Points on a hilly landscape, in no order, each with its height.
A ball rolls from a point to whichever of its 2 nearest points has the largest drop for the distance, and stops where none of them is lower. Distance is the straight distance between rows; heights are no part of it.
Z_268: [120 125 102 120 152 112 146 116 111 121 122 168 127 114 100  72 144 163
 162 141 134 163 147 110 109 148 140  97 100  99 137 147  69 136 146  73
 150 117 120 120 124 217 112]  (h 24.0)
Z_744: [ 97  83  93  85 110 144 169 139 112  96 158 134  97 134 149 124  78 128
 126 252 178 147 132 135 134  76  88 141 155 156  94 131 152 158 156 115
 125 158 120 108 108 170 111]  (h 18.0)
Z_337: [142 110  83 110 182 101 103 157 117 150 192  89 112 103 130  75 145 169
 152 156  78  92 143 123 190 100  58 107  82 151 152 128  81 118 206  94
 102  96  75 104  83 140  66]  (h 19.2)
Z_452: [ 86 131 152 130 148 106 134 140 104 131 116 120 102 107 153 118 157 145
 100 145 138 139 110 127 141 161 143 152  95  94 134 129  89 132 133 153
 151 151 124 104 110 128 128]  (h 52.3)
Z_665: [103  29 122  94 108 101 149 137 105  85 150 129  98 154 148 176  74 131
 112 225 162 148 142 143 128  54  88 138 149 164 116 160 163 143 126 145
 157 150 101 106 110 171 125]  (h 22.9)
Z_910: [141 108 137 137 177  68  89 108 123 116 101 145 138  81 129 122 127 175
 123 156 116 124 144 159 142 144 195 105 130 142 141 155 104  95 176  64
 140  65  72 113 102 196 114]  (h 50.8)
Z_935: [130 162  97 141 114 153 103 144 125 158 155 117  88 149 129 144  68 121
 133 120 130  89 152 174 172 104  82 144 135 167 126  88 192 125 142 162
 125 149 144 122 116  79  60]  (h 38.2)
Z_4: [ 89 134 154 123 111 138 135 136 156 128  79 140 122 177 135 175 113 115
 145 106 158 140 123 104 120 118 174 134 125 102 103 207 114 181 125 144
 130 140 144 139 137 125 187]  (h 36.7)
Z_856: [136 157 137 182 155 138  63 136  95 174 137 139 138  78 125  89 145 166
 161 101 111 117 123 130 165 122 131 143  94  91 133  92  84 146 193 122
 114 123 120  54 104 101  65]  (h 19.1)
Z_991: [137 153 127 122 153 139 146  91 108 142  72 129 138 149 130 195 206 128
 118 100 127 145  98  95  99 140 129 153 115 133  78  74 154 111  81  90
 180 173 143 149 156 127 128]  (h 51.9)
Z_304: [149 170 145 125 121 169 111 187 117 170 149 103  83 159 105 120 154 117
 172 103 100 113 138 125 198 120 149 150 125 144 147 114  95 129 163 145
 125 149 166 130 103  85  74]  (h 40.7)
Z_163: [158 181 155 143 125 161 125 114  83 168 162 124  88 149  89 115 144 120
 172  33 127 145 100 142 150 134 155 106 121  91 121 148 119 104 117  97
 129 103 148 121 157 136  95]  (h 52.1)
Z_238: [115 117  68  84 114 125 162 156 159  98 103 145 114 140 145 124 100 128
 133 229 126 161 161  95 114 117 110 138 113 152 122 107 108 167 117 113
 137 172 161 171 106 169 107]  (h 13.8)
Z_764: [141 132 137 168 122 117  96 158 166 129  63 148  99 145  88 144 169 123
 176  87  90 144 144  85 162 132 163 189  98 130 131 176  90 149 106 121
  75 130 179 142 107 133 127]  (h 37.4)
Z_748: [106 124 143 122 119 121 191 113 139 107 122 123 135 128 141 110 127 112
  94 126 129 150  96 124 102 162 106 114 129  92 158 152 131 141  99 136
 140 130 124 139 167 128 183]  (h 22.4)
Z_558: [101 102 107 124 123 138 119 164 159 132 123 135 112 163 107 134  62 116
 155 119 116 135 147 137 150  98 140 149 122 120 148 175 105 161  94 167
 106 134 164 145 110 121 154]  (h 30.8)
Z_461: [131 158 105 161 150 131  85 146  96 138 116 151 157  51 148  89 149 166
 135 136 128  94 104 140 160 141 110 111 122 106 126  75 114 143 226  82
 102 120  97  70 105 109  64]  (h 24.8)
Z_555: [122 132 119 148 140 127  96 133 141 163 161 122 109 122 115 119  86 154
 135 119 111 107 155 141 163 136  82 141 125 148 149 108 127 114 119 164
 118 136 133 129  96 110  75]  (h 35.5)
Z_9: [ 93 113 117  91 136 107 117 112 102 134 175 109  98 116 180 157 100 162
  92 196 146 120 137 138 169 121  93 140 128 150 109  99 154 127 125 138
 162 155  85 120  99 107 117]  (h 28.6)
Z_984: [169 131 138 184 156  80  62 149 113 162 137 117 166  45 131 110 185 152
 125 105 104 107 121 127 147 125 145 108 147 111 148 103  92  72 195  83
  78  94  96  72  89 108  82]  (h 28.0)
Z_266: [154 117 126 141 149 100 134 147 102 110  92 108 119 100 103  88 246  89
 108  94  70 125 123  47 103 148 136 122 119 107 136 103  86  97 145 147
  77 113 144 138 117 137 108]  (h 28.2)
Z_227: [ 68 163 123  93 124 174 146 123  93 114 137  87 100 187 140 159 117  67
 111 126 166 111 109 162 169 109 120 113 132 133 113 140 167 129  93 141
 169 119  93 126 177 116 159]  (h 61.2)
Z_133: [130 131 145 134 135  89 126 108 119 125 128 157 155  95 141 116  96 171
 109 148 148 141 137 186 129 169 153 104 147 142 133 129 131  88 126  91
 124 100 109 133 138 165 158]  (h 46.5)
Z_324: [114 152 156 102 114 183 176 133 197 120 110  85 165 128 130 174 130  97
 100 131 144  88  95  96  92 101 139 142 141 125 143 138 168 161 104 161
 128 151 102 157 165  57 159]  (h 44.6)
Z_486: [141 108 153 174 118  84 101 107 160 112  90 179 141  97 116 131 116 171
 147 133 135 144 158 154 135 149 177 119 151 144 144 169 104 120 120  99
 107 101 135 148 139 195 142]  (h 48.8)
Z_86: [ 99 115 157 129 126  97 126 139 105 129 105 151 121 138 108 103 111 145
 138 105 125 160 133 147 141 152 184 121 111  85 123 191  78 144 143 113
 139  81 128 108 141 203 173]  (h 57.1)
Z_425: [131 155 110 118 161  99 145  98  93 117 139 162 150  79 143  93 164 170
 121 137 165 139 110 151 123 163 129  76 132  96 111 109 107 108 174  48
 146 130  91  90 130 168 121]  (h 33.3)
Z_239: [142 129 188 130 117 134 127 113 192 162  89 139 163 114 140 174 141 126
  93 113 138 109 103 101  88 148 132 149 148 160 102 104 172 123 124 153
 145 147 123 145 112  41 132]  (h 59.9)
Z_413: [167 111 151 140 131 105  60 168  86 155 194 117 146  86 132  76 201 118
 157  53  89 151 153 108 118  97  85 117  95  59 157 145  68  92 156 158
 115 110 148  73  93 101 127]  (h 32.4)
Z_341: [125  97 165 153 149  95 106 183 123 119 140 111 128  91 141  77 119 138
 132 134  92 105 136 152 176 142 149 118 120 146 180 140  86 113 172 163
  89  87 134 120 101 131 112]  (h 50.5)
Z_489: [140 150 106 140 137  97 133 119 109 131 123 163 166  52 169  84 130 167
 119 159 138 115 122 154 110 170 119 104 147 107 151  85 118 115 192  84
 105 142  94  95 113 140 105]  (h 29.5)
Z_913: [131 101 139  98 131 102 143 120 117  97 146  83 125 151 116 130  98  98
  91 133  68 112 146 172 134 157 127 116 108 189 151 143 158  87  69 111
 152  72  94 159 205 171 130]  (h 31.7)
Z_893: [128  91 140 113 133 109 145  80 108  89 111  98 147 128 150 147 112 116
 111 169 100 136 132 155 116 170 153 120 128 182 132 161 157 115  87  99
 156  96 108 183 169 173 180]  (h 28.8)
Z_922: [131  67 109 138 146 139 143 187 166 101 122 114 119 110 131  91 110 145
 145 181  73 123 155 131 151 150 123 160 103 175 168  97 105 147 126 163
  90 115 144 157 108 164 136]  (h 53.2)
Z_103: [140  76 179 173 120  91  97 120 138 138 135 171 146  80 154  97 184 137
 102 114 114 170 115  92  69 116 112 143 117  69 135 104  96 115 129 166
 137 136 151 104 106 109 190]  (h 56.4)
Z_882: [111 196  95  63 153 202 172  90 156 123  96  83 173 172 134 243 157  81
 126 110 179 102 133 115 118  54 150 137 128 145 114 147 178 134  90 100
 152 157 113 191 186  85 174]  (h 26.9)
Z_800: [115 134 152 142 137 102 105 129  74 147 145 138 105 145  99 103 129 136
 150  67 114 153 117 160 133 151 148 137  99  63 132 173  93 123 143 122
 124 100 142  87 153 141 152]  (h 55.5)
Z_549: [150 114 104 135 106 122 140 157 173 110 107 140 122 131 122 114  90 134
 137 155  89 129 143 136 126 141 126 138 127 173 167 143 117 137  89 120
  89 128 136 167 128 150 116]  (h 54.4)
Z_375: [144 174 154 175 144 138  77 119 106 183  92 160 109 111 109 125 165 156
 163  82 133 140 129 113 144 131 172 165 120  77 103 118  90 153 189 116
 115 150 142  59 119 139  87]  (h 25.4)
Z_297: [ 92 109 131 114 120 130  97 131  79 139 147 112  68 193  86 166  71 119
 139 107 142 113 142 164 204  61 131 117 119 169 100 170 151 126  99 138
 175 110 127 118 133 165  88]  (h 63.4)
Z_755: [153 117 163 136 121  98 162  60 125 108 112  95 197 104 138 178 146 152
 103 140 125 152  67 101  96 145 128 150 134 139 133 133 189 100  95  84
 126 121 143 197 182 108 216]  (h 36.4)
Z_906: [124 123 120  84 115 122 118  64  88 129 164  98 133 123 193 175  74 148
 102 183 169 130 150 142 142 139 131 140 140 166  85 117 182 101  93 101
 145 132  92 122  87 114 161]  (h 33.2)
Z_320: [171  99 184 119 119 135  95  89 142 143 143 147 162  94 138 154 181 107
  65 102 127 118  98 105  74 155 103 107 136 131  84  65 161  77 115 125
 192 147 125 124 132  66 124]  (h 62.8)
Z_85: [114  80 173 126 135  95 132  69 109 101 113  85 164 130 158 188  85 155
 118 149 137 120 108 159 139 136 164 130 121 178 124 169 151 114  78 113
 145 115 134 186 142 144 215]  (h 24.4)
Z_251: [164 115 164 182 125 112 125  68 130 168 112 163 161 105 117 147 193 163
 104 104 158 174  94 125  87 132 108 140 134  77 105 111 143 104 100 102
 150 128 141 136 145 122 173]  (h 26.6)
Z_515: [133 132  66  66 111 110 103 125  68  58 159 107 101 100 157 109 149 108
 128 173 119  94 139 163 172 167 127  93 121 166 102  89 171 109 165  96
 178  81  27  71 132 125 104]  (h 32.9)
Z_597: [164 125 116 141 158  90 116 111 121 136 166 168 164  83 121  93  90 178
 140 127 125 151 154 173 118 150 102  96 126 125 153 130 126  75 111  57
 118 110 110 113 137 171 117]  (h 44.0)
Z_361: [168 143 128 175 127 147 112 122 128 179 118 156 115 141 105 101 197 120
 168  67 107 148 121  76  88 133 150 153  94  71 120  73 114 120 108 119
 115 154 172 118 113 105  71]  (h 46.6)
Z_767: [ 77 131 105 109 129 145 142 126 104 147 144 132  77 167 117 141  97 109
 101 134 141 126 129 163 159 109 112 122 112 135 104 141 150 141  88 146
 174 128 114 116 140 153 113]  (h 62.3)
Z_743: [121 126 119 158 126 144 147 154 183 128 114 153 155 134 132  96 100 144
 161 137 130 153 135 126 109 130 116 166 134 102 165 126  87 178 118 137
  80 167 180 148 117 118 184]  (h 37.1)
Z_569: [164 151 170 183 100 111  82 125 140 166  78 168  97 161  73 134 165 137
 192  49  94 132 134  91 136 104 195 167 128 115 103 152  90 139 127 129
  85 134 172 112 115 120 115]  (h 34.2)
Z_494: [120 126 175 171 125 118  79  85 168 162 132 152 159 109 123 145  65 162
 117 120 169 113 119 183 121 121 116 100 147 142 121 123 173 119 119 159
 125 122 135 124 102  66 141]  (h 31.9)
Z_453: [150  91 213 205 122  86  86 105 133 160  95 151 154 102 107 129 145 125
  94  55 134 123 103 159 120 114 149  91 154 103 122 119 159 104 149 184
 132  93 117  91 144  84 160]  (h 8.9)
Z_975: [120 177 126 113 103 142 121 126 135 134  82 131 125 163 132 176  94 103
 109 113 141  81 131 144 141 129 157 137 171 176  93 140 174 149 100 133
 123 136 119 156 134 128 109]  (h 56.9)
Z_847: [135 133 168 146 105 130 165  70 128 136 126 120 164 122 142 139 181 156
  99 110 151 189  58  79  86 123 121 150 134 104 103 121 149 106 121 104
 129 128 133 156 171 101 199]  (h 32.2)
Z_560: [157 107 105 135 134 116 101 132 141 112 152 156 125 105  99  83 104 179
 168 179 116 151 191 141 119 110 129 112 113 158 153 142 106 124 137 104
 130  92 109 162 119 216  83]  (h 47.0)
Z_464: [165 159 117 133 133 126 152 150 124 101  97 114 132 104 116  94 185 107
 112 112  90  89 124 111 129 182 115 123 161 146 150  65  98 102 188 140
  70 138 140 129 113 114  78]  (h 45.7)
Z_468: [ 73  84 106  88 114 141 142 143 112 102 131 104  87 172 164 168  87 107
  98 210 148 133 137 119 156  72 122 134 140 148 120 171 138 170 104 169
 161 136 125 116 125 144 131]  (h 27.2)
Z_835: [ 82 202  86  62 139 184 183 106 143  96 117 101 155 197 153 209 166 121
 123 146 185 132 101  89 123  83 141 129 133 120 102 131 155 146  89  75
 165 153 129 172 181 111 168]  (h 30.4)
Z_441: [117 119 111  99 125 163 179 172 133  84  95 105  98 121 174  98 120 108
 125 218 118 106 123 114 128 151 175 129 142 166 145  97 118 176 174 151
 109 155 147 144 127 165 142]  (h 48.7)
Z_98: [129 113  45 106 162 113 143 157 115 148 184 116 105 106 118  64 113 172
 152 173  99 120 170 117 160 115  70 135  89 123 151 100  86 133 175 124
 115 140 106 118  91 152  78]  (h 15.0)
Z_455: [173 120 127 174 137  89 119 103 125 138  91 154 149  78 112 134 211 131
  93 102 117 148 115 103  83 166 113 137 136 101 118  93 128  81 113  90
 100 130 139 144 127 136 128]  (h 19.6)
Z_471: [162 156 131 177 157 129  93 116 107 178 145 136 107 104  99 131 192 146
 153  74 117 128 126  90 129 116 142 135 112 106 128 121  93  81 112 100
 113 135 136 114 101 123  38]  (h 48.6)
Z_116: [144 136  78 108 129 138 126  70  92 136 187 136 126 136 164 164  81 154
 109 150 152 124 136 167 129 167  85 117 142 153  86  96 178  98 104 103
 161 145 104 123 127 120 130]  (h 36.9)
Z_37: [117  90  97  95 100 124 157 136  98  91 164 149 105  97 152  81  80 147
 126 227 152 136 131 175 127 106 113  93 133 133 133 131 161 159 168 115
 155 129  94  94 139 178 120]  (h 22.8)
Z_667: [131 114 129 170 124 109  87 147 160 125 132 184 145  97 116  88  82 176
 161 155 139 141 184 151 134 121 151 139 138 127 153 157  78 157 140 119
 104 124 148 138 117 198 112]  (h 48.9)
Z_188: [146 172 175 186 104 147  70 122 129 185 103 167 112 149 104 134 146 137
 195  55 128 126 143 120 129 113 173 168 139  91  97 121 102 151 175 153
  76 150 177  69 115 102 110]  (h 30.1)
Z_663: [123 136 122 140 127 125 113 130 173 157 169 112 129 147 100 134  69 131
 117  89 118 112 136 157 140 115  74 133 121 144 156 144 157 140  74 186
 125 114 128 137 137  81 125]  (h 32.5)
Z_861: [104  83 172 155 150 116 108 142 140 152 139 134 126 106 138 115 162 153
 106 124 122 162 111 107 108 139 112 162  90  85 129 116  81 130 126 186
 156 157 135  91  90  93 142]  (h 54.3)
Z_823: [151  90  94  93 153  70 158 121 120  46 139  69 132  67 151 103 169 107
 100 178  85 122 141 110  87 222 145  99 132 147 140 109 128  81 148  92
 139 106  69 124 129 131 117]  (h 11.1)
Z_696: [134 134 170 155 131 142 142 102 152 149 103 124 179 157  68 161 131 107
 134   5 142 119  98 138 112 101 148 134 112 112 117 165 149 121  92 163
 149 104 112 124 164  97 171]  (h 24.3)
Z_908: [157 134  87 104 119 148 114 143 152 135 144 165 102 139  68 124  98 148
 172 145 127 159 178 122 128 102 127 125 110 159 114 131 125 124 107  70
 155 110 139 174 114 199  54]  (h 45.3)
Z_404: [ 80 161 125  77 124 170 171 128 143 111  84 109 129 191 142 182 143  97
 119 144 172 130 106  99 132 103 158 129 138 109 103 170 140 165 115 117
 142 139 135 170 172 132 173]  (h 33.5)
Z_756: [159 127 145 176 155  81  98 151 116 135 172 152 159  88 117  94 167 143
 124  65 109 140 143 138 112 124 105  91 145 100 170 122 107  73 118 110
  86  96 141  90 120 125 111]  (h 24.6)
Z_848: [124 168 152 100 129 171 166  95 157 150 129 135 135 164 140 177 198 116
 110 110 152 139  75  76  80 125 118 139 131 110  75  86 168 115 103 100
 186 182 137 141 165  84 106]  (h 50.0)
Z_296: [152 158 120 130 119 138 142 158 148 114 128 120 134 119 119  81 151  96
 115  84  92 110 126 124 114 173  70 124 138 125 151  73 124 127 146 165
 112 150 159 134 130  90  80]  (h 44.3)
Z_25: [143  92 156 154 112 104 116 160 119 128 105 120 128 134 117  96 168  95
 146  74  75 140 119  99 109 142 131 161 101  90 152 134  96 133 128 179
  82 127 150 110 110 104 166]  (h 34.9)
Z_84: [117 124 127 158 116 150 134 163 179 130 101 121 156 148 121 135  81 108
 172 108 130 124 133 131  99 109 140 175 136 112 154 167 106 188 107 179
  87 144 154 144 111  77 199]  (h 34.1)
Z_377: [ 85 124 119  98 131 128 142 162 115 107  92 131  92 139 168 121 119 135
 113 174 134 132 123 113 145 148 162 150 127 125 129 138 107 173 169 149
 136 149 137 135 112 166 133]  (h 50.3)
Z_450: [143 114 130 136 143  91 107 143 134 119 116 134 108 101 131 110 133 154
 143 153  97 105 146 134 154 140 180 121 132 168 160 142  90 105 151 123
 103  91 102 131 104 171  82]  (h 49.0)
Z_535: [124 142 106 123 110 140  96 173 151 144 118 137  89 183  97 166  76 112
 181 125 116 101 169 114 189  46 151 154 130 152 109 161 111 149 109 144
 122 141 177 152  90 151  67]  (h 40.9)
Z_973: [ 88 161 170  62 116 180 180 105 170 117 117  93 184 151 135 177 168 105
  97 122 178 107  89  65  86  85 141 159 135 142 113 130 197 118 127 112
 131 127  91 172 178  41 163]  (h 46.4)
Z_429: [180 127 136 150 123 114  94 138  88 146 121 118 112  90 116  95 249  83
 102  58  88 106 140  50  96 114 138 122 127  85 113  80  92 105 178 183
 108  93 137 118  95 117 104]  (h 31.4)
Z_903: [138 128 121 148 179  92  68 152 113 148 178 109 143  73 142 103 158 166
 143 115  96 103 121 130 177 111 101 100 113 110 158 142  79  98 174  94
 105  99  97  79  87 125  71]  (h 23.4)
Z_912: [189 130 178 138 111 115 115  86 159 146  91 141 156 108 138 158 179 100
  79 101 103 104 101  92  77 172 135 157 156 144  99  60 157 101 129 132
 148 154 129 131 109  77 118]  (h 61.4)
Z_974: [125 147  98 129 149 121 152  96 111 125 178 157 136 107 139  81  88 173
 115 142 157 146 124 169 115 172  75  90 131 111 127 100 144 114 107  78
 140 148 121 130 158 155 130]  (h 41.6)
Z_240: [120 114  83 152 153 158 155 178 132 138 166 109 115 121 125  71  99 163
 160 173 118 118 176 125 176 137  87 132 125 119 149  73  84 153 189 141
  81 139 141 105  82 139 123]  (h 19.3)
Z_990: [133 162 115 122 113 171 133 150 157 138 160 112 124 170 113 102 109  91
 128  77 125 116 124 126 122 133  77 124 135 107 127  94 144 146 145 189
 141 145 141 118 145  66  96]  (h 42.7)
Z_517: [151  97 107 128 147  74 176 125 121  49 127  79 145  68 131  96 168  85
  90 138  67 133 112 118  80 210 130  83 126 136 170 139 136  82 136 101
 116 104 105 141 166 173 140]  (h 14.2)
Z_45: [122  70 202 132 104 136 130 119 156 135 160 140 157  87 150  96 171 118
  82 115 138 161  95  84  84 108 101 116 130  65 133 102 123 127 176 181
 166 128 152 105 134  56 173]  (h 58.4)
Z_717: [ 94 107 146 138 112 133 111 127 159 100  92 145 109 132 144 177  83 128
 121 155 174 123 147 114 155 111 172 129 144 139  98 188 108 171 112 124
 139 139 148 172 105 163 160]  (h 38.5)
Z_440: [158 155 113 108 101 132 135 128 135 116  88 139 125 146 112 146 105 111
 121 119 112 104 154 145 124 149 154 131 145 188 132 130 158 111  84  90
 120 108 110 169 141 158 102]  (h 55.6)
Z_354: [114  81 132 156 162 126 121 185 141 106 123 101 116 119 140  86 128 136
 169 141  80 134 154 124 146 161 148 149  99 127 187 127  71 150 148 157
  74 111 151 117 103 142 160]  (h 52.0)
Z_593: [122 100  84 104  99 149 184 139 150  94 148 141 132 148 135 129  49 124
 128 190 160 141 132 148 103  84  99 118 152 146 141 149 155 155  98 123
 115 138 127 157 148 153 147]  (h 14.1)
Z_624: [127 160 108  91 118 105 152  90  91  76 142 112 131 120 154 113 140  89
  90 133 124 120 127 144 118 219 107  86 145 157 120  70 145  96 114  95
 152 130  88 120 187 129 132]  (h 32.3)
Z_134: [ 64 102 101 106 106 166 120 156 129 110 107 114 101 189 144 206  93  87
 120 194 176 143 135 109 148  36 124 117 142 132 115 185 131 176 135 171
 124 136 135 112  77 122 138]  (h 30.7)
Z_945: [157 118 163 129 114  94 107 166  85 140 159 110 111 137  84 100 197  84
 173  85  61 160 117 100 115 152 147 136  98  86 157 179  91 118 100 138
  86 105 157 120 131 127 123]  (h 31.8)
Z_311: [ 72 111 115  90 136 177 140  99  85 115 124 103 131 196 123 171  98  81
 130 121 175 146 117 145 159  93 122 103 122 142  97 185 136 148 104 129
 174 113 107 147 175 168 176]  (h 60.1)
Z_562: [114 144 163 147 112 116 117 110 154 146  90 133 145 145 140 165 129 126
 105  92 145 106 104 140 117 142 144 143 158 145 127 112 153 129 111 158
 137 136 134 136 137 100 130]  (h 58.5)
Z_199: [141 125  79  73 132  93 159 129 108  68 143 109 114  98 159  95 140 130
 111 187  94 110 146 145 110 188 126 106 115 172 149  99 120 108 144 101
 135 120  83 113 116 155  99]  (h 7.0)
Z_642: [147 169 122 139 111 147 137 127 129 164 109 160 120 152 111 103 166 126
 146  68 127 149 116 111  95 145 127 136 130  83 129 108 103 126 145 127
 102 152 158 114 134 133 115]  (h 44.4)
Z_988: [148  75  93  78  88  91 126 135  77  63 157 120 101 108 179 118 116 108
 126 203 128 112 150 171 160 137 118 127 127 182 109 110 197 109 156 130
 164  94  45  73 137 141 113]  (h 30.3)
Z_244: [124  87  98 153 117 163 150 187 140 127 141 116 112 138 119  78  53 127
 169 175 132 118 153 156 161 113 115 150 139 131 143 111 109 182 169 171
  65 127 182 109 107 138 151]  (h 23.6)
Z_272: [176 130 190 190 131 100  82 133 125 147 136 148 150  82 120 108 155 129
 101  67 121 119 117 151 113 139 110 116 156  99 157 112 133  77 148 161
 110 102 137  89 122  87 115]  (h 18.7)
Z_491: [108 187 100  83 118 179 174 150 173 120  99 107 153 184 159 166 111  92
 107 152 134 100 120 111 112 108 114 139 147 134 126 117 175 165  92 143
 128 175 130 149 162  71 130]  (h 42.8)
Z_355: [185 174 146 187 138 135 107 116 104 178 146 147 101 144  83 143 192 132
 187  55 113 144 112 102 133 131 163 115 124 108 122 163  95  85  87  78
 121 122 160 152 138 129  71]  (h 50.4)
Z_173: [115  83 193 112 119 148 142 138 162 146 148 122 152 136 128 112 146  91
 120 120 132 158  83  76  72 114  94 164  96  57 130 119 105 164 122 176
 147 159 156 110 117  40 175]  (h 60.0)
Z_993: [155 124 150 148 132  85 117 157  78 130 185 108 126  99 115  65 192 114
 129  69  81 140 132 120 124 128 106 106 120  92 171 150  96  82 140 147
  99  92 154 105 126 109 127]  (h 28.5)
Z_721: [ 89 126  96 102 132 165 111 133 109 134 118  98  97 203  72 172  42  83
 158  75 139 126 155 147 177  52 141 114 125 132 111 191 148 154  77 148
 147 109 117 131 140 129 137]  (h 64.5)
Z_23: [129  99  55  81 135  97 168 142 132  99 166 108 105 105 127  73 130 151
 133 196  83 112 165 124 122 134  80 110  96 171 161  99 110 117 154 126
 129 109  84 133 119 168  76]  (h 11.0)
Z_299: [122  92 150 135 136  94 176 135 107  85 124 106 126 101 131  98 178 111
  93 128  87 161  97 109 101 198 129 115 103  96 160 147 119 107 105 144
 134 113 120 126 180 154 156]  (h 18.3)
Z_255: [115 139 146 150 140 135 127 118 149 159 118 110 148 171  83 154  82 126
 132  51 126 122 121 160 136 115 121 129 120 136 139 168 144 132  53 148
 147 110 118 145 159  97 159]  (h 28.7)
Z_256: [140 162  68 112 151 153 141  89  92 130 179 143  98 128 123 115 113 161
 123 123 141 131 132 164 126 160  86  90 118 117 106  90 158 104 120  76
 173 149  98 119 143 154  70]  (h 39.5)
Z_689: [113 172 137  96 115 122 163 114 122 103 122 119 118 115 162 120 169 106
  78 150 135 117 103 127 113 189 121 118 140 134 116  85 152 117 134 130
 137 160 112 126 154 109 119]  (h 29.6)
Z_838: [146  69 105  81 112  98 131 119  89  78 148 135 120  91 178 123  92 155
 112 226 129 123 135 175 125 127 146 109 128 159 118 121 160 122 148 111
 155 104  59  91  99 176 134]  (h 27.0)
Z_528: [ 89 119 109 127 105 154  98 149 131 129  99 161  99 158 144 176  66 123
 128 171 186 112 157 133 156  70 123 123 151 144  84 147 136 175 127 143
 117 160 150 135  75 150 125]  (h 34.7)
Z_564: [109 114  82 105 134 125 152 133 144 122 115 166 119 125 126  90 107 157
 157 181 134 171 159 103 112 136 131 125  92  90 127 146  80 169 118  89
 138 151 153 156 114 191 126]  (h 19.4)
Z_287: [123 164  76  78 138 193 187 118 144 101  99 113 183 155 117 210 101  89
 132 106 154 105 155 138 137  84 122 126 132 153 104 164 177 138  81  84
 158 143 103 193 197 145 179]  (h 23.0)
Z_419: [172 107 124 143 152 117  89 148  76 152 148 111 141  76 125  63 242 107
 145  65  82 122 139  59 103  87 100 119  99  99 129 124  67 108 153 161
  98 103 146  88  73 110 113]  (h 35.0)
Z_919: [153 141 154 161 123 119  87 143 158 143  88 139 104 137  96 143 126 141
 150 105 101 115 139 121 164 117 174 153 140 187 135 155 113 120 109 134
  91 114 165 168 102 137  94]  (h 40.4)
Z_126: [114 127  88 100 111 167 169 122 165  99 109 124 165 135 119 163  63 109
 127 145 143 126 131 144 112  86 117 127 143 148 143 185 169 154  71 115
 120 131 107 202 159 145 175]  (h 18.6)
Z_567: [141 150 101 110 132 137 110 169 127 163 152 119  68 163 108 135 127 139
 157 142  98 105 152 106 183  93 138 143 117 175 129 130 105 105 113 133
 131 138 157 145 117 132  51]  (h 38.6)
Z_551: [118 152  78  92 140 118 135  89  53  86 152 123 128 109 149 117 140 110
 122 159 156 113 126 184 155 197 126  93 138 162 106  77 153  94 157  81
 185  99  60 102 166 139 141]  (h 34.8)
Z_389: [148 150 118 143 126 130 162 154 146  96  81 130 126 114 146 101 123 116
 122 167 112  90 126 123 133 187 138 141 143 160 150  75 121 145 182 147
  76 140 144 144 118 158 114]  (h 47.2)
Z_559: [107 166 158  81 119 173 158  61 137 103 143  91 171 162 142 174 178 111
  95 122 167 117  73  76  78 117 121 147 141 144  84  85 191  98 120 105
 165 145 129 161 184  67 163]  (h 48.1)
Z_694: [125 164 165 167 106 152 114 162 129 156 103 137 116 143 110 116 124 121
 144  94 113  96 115 149 168 127 159 147 138 150 146 117 112 131 144 177
  96 113 161 124 112 103  94]  (h 43.1)
Z_159: [113  75  87 130 108 164 124 167 165 116 142 147 107 153 116 117  38 107
 182 176 134 146 165 137 132  70 131 142 139 126 132 156 101 186 140 166
 106 134 173 130  96 166 156]  (h 27.4)
Z_49: [ 83 119 138 122 131 135 147 110  92 123 121 118 129 176 119 139  97 122
 134 101 150 159 109 169 136 150 149 111 108 107 115 190 114 137 112 130
 164 104 123 134 165 172 195]  (h 58.7)
Z_250: [105 157 130  96 110 129 171 110 123 105 136 127 123 125 156 127 115 132
 100 169 170 131 101 125 124 161 136 117 149 123 122 136 151 145 128 108
 141 139 135 153 151 134 155]  (h 26.3)
Z_806: [158  98 212 168 116 118 104  87 163 158  91 143 153 151  71 149 155  86
 110  22 135 107  80 142 113 111 151 117 144 131  93 130 168 108 118 173
 152  98 116 101 152  77 153]  (h 18.2)
Z_291: [126 143 178 133 125 152 108  54 186 170 124 128 180 133 135 192  86 152
 118 122 199 115 114 142 104 112 151 105 164 167 101 131 195 121 127 120
 139 131 116 141  94  48 157]  (h 36.8)
Z_220: [106 167  87 137 123 175 155 157 170 152 120 145 149 153 136 113  82 125
 165 160 165 132 132 126 116 120 122 144 154 105 132 110 115 194 141 156
  79 179 169 130 102  98 149]  (h 39.8)
Z_7: [143 162 152 161 131 136 103 105  88 173 131 141 113 170  86 123 115 129
 175  33 133 143 105 170 102 122 152 134 115  55 114 149 135 136 130 118
 133 113 135  65 151 125 139]  (h 53.9)
Z_326: [128 107 177 192 125 103  90 132 165 145 137 144 168  99 149 107  96 155
 117 102 136 133 124 166 128 128 110 121 142 103 158 129 126 133 141 179
 113 126 146  90 123  88 157]  (h 26.1)
Z_510: [ 75 111 146  94 127 121 139  91 120 124 189  79 120 138 178 165  97 140
  72 186 157 132 110 129 142 113  80 128 123 141 126 147 174 118  90 144
 185 133 112 144 129  88 171]  (h 23.7)
Z_378: [106 168  97 112 130 160 127 150 152 158 122 110 115 171 136 169  99 101
 105 135 131 101 132 133 129 106 107 140 134 133 118  98 164 152 119 174
 149 160 134 116 124  70  91]  (h 40.6)
Z_271: [161 125 112 127  85 147  77 157 144 124 132 169 102 147  76 130  66 136
 164 147 146 132 174 130 161  74 148 118 141 165 112 162 112 153 118 111
 131 115 145 168 103 187  74]  (h 43.4)
Z_381: [ 64 100 161 110 148 128 129  88 110 116 138  63 139 158 159 187  91 128
  98 138 162 133 104 141 134  99 125 117 128 151 119 168 151 130  70 142
 157 117 115 161 135 119 193]  (h 18.1)
Z_325: [142 138 122 144 138 116 148 125 122 125  69 150 123 117 118 125 237 109
  92 110  99 134 120  66  91 164 139 132 115 111 133 100 108 109 123 115
 121 151 129 115 117 144 107]  (h 24.7)
Z_952: [113 134  84  86 123 133 164 120 152 125 148 145 111 123 151 123  68 169
 121 222 165 150 144 125 112 107  84 145 135 132 135 116 138 153 109  98
 114 178 159 170 102 147 141]  (h 7.5)
Z_986: [118 193 104 135 113 174 161 145 148 149 107 157 117 155 126 120 106 111
 152  98 158 144 116 137 108 129 137 130 144  72 109 116 128 171 169 138
 107 158 164 110 133 107 134]  (h 42.1)

Where does a ball stop that starts at each point below?
Z_910 | Z_381
Z_551 | Z_199
Z_320 | Z_450
Z_912 | Z_450
Z_486 | Z_381

Call two points neighbours if one is among the 2 nearest of the other. Go from one point of each pair to the other, from neighbour to neighbour, staying as low as possible. Name the highest point that can't be avoided.
Z_450 / Z_856 | Z_910
Z_856 / Z_567 | Z_694
Z_453 / Z_455 | Z_419
Z_455 / Z_381 | Z_755
Z_744 / Z_199 | Z_551
